Each scene shows the same named points in several views. A view is turned or mirrored, and shifted as a whole, has a little noise and may leave points out.

Scene 1
View 1
Z237: [ -4 -33 -14   2 -13  -1  19  -1  24  -2 -27 -12  38   4  20 -25 -55  -6
 -57 -29 -13  27  20]
Z430: [  2 -19 -25  19   8   3 -15  19   8  26  -4  18 -11 -14  10   2   9  46
  13  -2  -8   6 -33]
Z117: [ 13  -9  -7   1  20  -8 -28  24  14  22   1  15 -15 -14   9  -2  15  34
   7   3  -5  14 -11]
Z700: [ 15 -46 -40   0   1   5   8  -3  -2  20  10  16 -11 -29  35  -4 -17  28
 -38 -13 -18  -8  17]
Z300: [ 30  -5 -20  -3  -9  10   1  30  26  29 -20   0  18   5   4 -20 -23  -1
   3  -3 -13  -4 -40]
Z756: [  2 -47 -32  32  -6  -2 -20 -29  17   6  12  22  -2  -7   7  18  13  54
  -3 -16  13   8   2]
Z273: [ 23 -14 -16  17   4   4 -19   5  18  14   7  13  12  -9  19 -12  -3  27
   0  -7  16   5 -14]
Z463: [ 15 -28 -24  10  -6  14  12   7  11  22  -9  10   8 -25  27 -18 -22  13
 -19 -10 -10  -3  -8]
Z134: [ 21 -10  -5 -14  11   3  -2  36  13  35 -14  10 -18 -32  12 -13  -1  10
  -2   6 -30   0 -10]
Z458: [ 11 -29 -34  11  14  -2 -20  10   1  20  14  21 -15 -14  21   4   8  49
  -4  -4  -3   1 -12]
Z329: [ 12 -29 -43  35   3  10 -18  -2   4  14  16  21   9  -1  27  -4  -2  53
   3 -11  21  -2 -31]
Z83: [ 12 -38 -20  33 -21  20   6 -24  23  22  -6  20   2 -35   8   4   6  23
   6  -9   5  -8  -7]
Z931: [-26 -54 -33   2   4  -5  17   6   0  16 -18   9 -21 -27  16   6 -18  38
 -40 -16 -45  15  21]
Z712: [ 54 -22 -49  -1 -21  18   5   9  18  21   6   3  40  17  31 -29 -45  -5
 -20 -13   8 -23 -35]
Z17: [-14 -20 -26  -7  19 -18 -14  37   6  10 -17  -2   0  18  12 -10 -25  37
 -27 -13 -27  29 -14]
Z657: [-27 -38 -27   1  -4  -9  11  15  16   9 -34  -5   5  12  -3  -1 -31  26
 -31 -21 -40  28  -5]
Z251: [ 25 -24 -22 -29  -4   6  15  36  16  44 -24   7 -22 -26   0  -7 -12  -2
  -8   6 -55 -14 -14]
Z512: [ 25 -13 -22 -17 -14  11  15  35  25  34 -31  -4  13   0   2 -23 -34 -14
  -9  -4 -35  -7 -32]
Z782: [ 22 -10 -10  -5  -5  13  16  25  17  20 -22  -5  28 -14  31 -38 -46 -14
 -33 -12 -10   7  -6]
View 2
Z273: [  1  22  39  10  -8 -20  -9 -20 -12 -17  32  13 -18   0 -10  10   1 -19
   9 -18  -3  14  38]
Z931: [ 14  41   2  16   8  29 -15 -40 -15 -39  -9 -11 -43  13  16 -10  -8  16
  41  -1 -34 -14  -1]
Z300: [ -6  28  41 -13 -13 -39 -25  -4 -44 -19  18 -10 -10  19 -19 -21  11   6
  13  -2  16  14  37]
Z430: [ -2   8  24  11   0 -14 -10 -31 -28  -5   7  -2 -32 -17  -2 -12   5 -34
  12 -17  -6   0  25]
Z134: [-20  21  28  19 -11 -20 -36 -14 -32 -26  -5 -27  -2  -4   8   0   2  -6
  15  14   0   0  16]
Z329: [ 15  14  33   7  -7  -7  12 -34  -5   0  30  17 -31  -9 -10  -8  13 -28
  22 -44  -8  17  42]
Z700: [  7  45  28  23 -21  18  -7 -30   1 -34  16  -1 -11  13  12   4  10  11
  42 -19 -27  11  21]
Z712: [  7  44  54 -13 -35 -26  -5  -3 -21 -20  39   1   3  38 -24 -21  28  27
  39 -29  10  38  55]
Z251: [-20  39  26  11 -23 -12 -39 -14 -51 -33 -12 -37   3   9   9 -27  10   5
  28  16  -3  -4   4]
Z237: [ 22  58  22 -16  11  -4 -23 -13 -12 -56  29  11 -40  60 -13  10 -15  61
  28   3 -11   9  32]
Z458: [  1  15  30  24  -7   1  -3 -31 -12 -10  10   3 -27 -10   3  -1   1 -36
  31 -24 -19   7  24]
Z17: [  8  10  23   2  23 -12 -19 -10 -28 -18  -7 -10 -55  29 -13  -5 -25   0
  48   1 -12   4  27]
Z512: [-10  41  33 -17 -14 -33 -38  -2 -57 -34   5 -26  -7  30 -14 -33  10  24
  20  13  14   5  24]
Z756: [ 15  37  30  16  -4  10   7 -45 -11 -23  39  36 -42  -2   0  -1  -3 -41
  11 -36 -30  -1  17]
View 3
Z712: [  2 -21 -44  33 -13  16 -17  32  12  13  28  18 -14 -26  -1  22 -27   1
  -4 -61  31  -6  32]
Z117: [  5   3  -1 -25  -1  -1  -6  17  -2  29  18 -29   4  10  11  19   2   1
  -4  14  -2 -10 -14]
Z83: [ -7  17   5 -10  16  35   1   7  19   3  45 -11 -15   2 -23  31 -11  -9
  28 -22 -17 -22   4]
Z782: [  0  -2 -22  41 -20  19 -17  27  11  13  11   0  -1 -39  -4   1 -31 -27
 -26 -20   6 -35  12]
Z700: [  5  14  -7  -3 -37  32  -1  -2  17  -9  23   8  -9   9 -22  17 -38   3
  -4  -7   1   4  12]
Z17: [  2  -3 -22  -8 -35   2 -14  49  18   9  -7  -2  -9   8  11 -15  -3 -25
 -15  13   8   2 -28]
Z329: [ -9   4 -11  -9  10  10 -12  17  24  29  44   4 -21  29 -17  14   4  15
  13 -18  21   7  -5]
Z273: [  2  -2 -12  -7   4   4 -12  13  13  31  25 -11  -9  -1  -9  17 -10   8
   8 -12   7 -17  -3]
Z657: [ -2   7 -17  -5 -34  27  -8  57  28 -20  -6   3 -18  -1  -1 -14 -11 -50
   4   2 -13  -9 -25]
Z251: [  3   2  -4   3 -27  34   6  37 -23 -21  20 -25  18 -12  34  33 -18 -38
 -25  -8 -16  -5  16]
Z430: [-10   8   1 -15   8  13  -4  30   6  20  35 -20  -4  23   5  17  13  -8
   0   1   2   0 -13]
Z134: [  3   7   1   0 -14  17  -1  21 -16   8  20 -30  16  -8  22  25 -13 -20
 -26   8  -9 -15   5]
Z512: [  0 -12 -25  24 -15  22  -8  54  -7  -5  14 -12   4 -33  27  18 -14 -42
 -18 -31  -1 -20  15]
Z300: [ -1 -14 -25  16   2  10 -13  47  -4  16  20 -13   0 -24  22  20  -4 -24
  -9 -31   7 -21  11]
Z463: [ -4  10  -8  17 -14  29  -6  17  14   3  27  -2  -6  -9 -13  13 -24 -15
  -8 -15  -2 -16  10]
View 4
Z430: [  2  10 -17   5   6  11 -20  16 -11  49  22  17  -4  14  12 -27  18 -14
  27  10   8  15   6]
Z17: [ -7  15 -17   6  27 -12  -9  21  16  -2  11  15  40   4  27 -24  25   8
  34   0   9   1 -13]
Z300: [  2  24 -19  11 -30  19 -10  31  -9   3  -9 -22   7  21  25 -13  15 -27
  21   0   4   5 -22]
Z657: [  0  21 -21   9  15 -10  -1  21  29 -20   2  12  19 -17  11 -26   8  18
  54  24  17  13 -17]
Z134: [ -2  16 -19   3 -15  14   1   7  23  50   2 -14   2  25  45 -26  12  -4
  28   5 -10  13 -15]
Z83: [  9   2 -25   5 -24  24   2   7  -9  29  23   2 -53   9   1 -19   2  -1
  40  16  32  21  10]
Z512: [  2  30 -13   8 -36  19  -4  32  15  -6 -20 -33  11  13  32 -16   7 -18
  28  11  -5  11 -35]
Z931: [ -1   7  -1 -14  14  -7   6   0  51   8  19  24  -9 -13  22 -31   6  37
  50  23  16  27  -6]
Z329: [  0  -5  -4  -9   4  16 -22  18 -32  21  35  28 -21  17   0 -13  24 -14
  17 -11  32  10  17]
Z700: [ -1  -5  11 -22  -8  15   5  -1  28   5  28   4 -31  10  30 -15  13  24
  27 -12  26  17   2]
Z756: [  9  -7 -20  11  19  16 -14   6 -12  24  53  16 -37  -2  -8 -20  14  11
  41  -3  43  11  28]
Z237: [ -3   8 -31   2 -13  -9  35  14  25 -62  -8  -4   0   4  26  -4  10  26
  49  -3  41  -1 -23]
Z458: [  1  -1  -3  -4  14  13 -17   8   0  41  38  15 -12  14  18 -23  21   2
  22  -9  16  14  13]
Z273: [ -1   1 -26   7  -5  15  -2  11 -20  22  23   0 -14  27  20 -11  20  -9
  24 -15  26   2   7]
Z782: [ -7  13 -23  -8 -36   3  27  15  12 -23 -20 -12   1  28  42  -4  13   0
  27  -5  16   2 -30]
Z117: [  0   7 -29  17  14  11  -8   7  -3  55  28   1   5  24  32 -25  22  -5
  28  -7   5   4   6]
Z251: [  3  26   1   2 -27  22  -9  17  43  32  -3 -32   0   8  43 -30   4  -1
  31  18 -19  24 -26]
Z463: [ -2   5 -10 -14 -25  12   9  10   9   6   3   3 -21  17  26 -13  10   3
  28   2  19  16 -10]

Which points are out of place in each view (at most two, in the order of its rows)? Write none if all are in place.
view 1 | Z700
view 2 | Z512
view 3 | Z782
view 4 | none
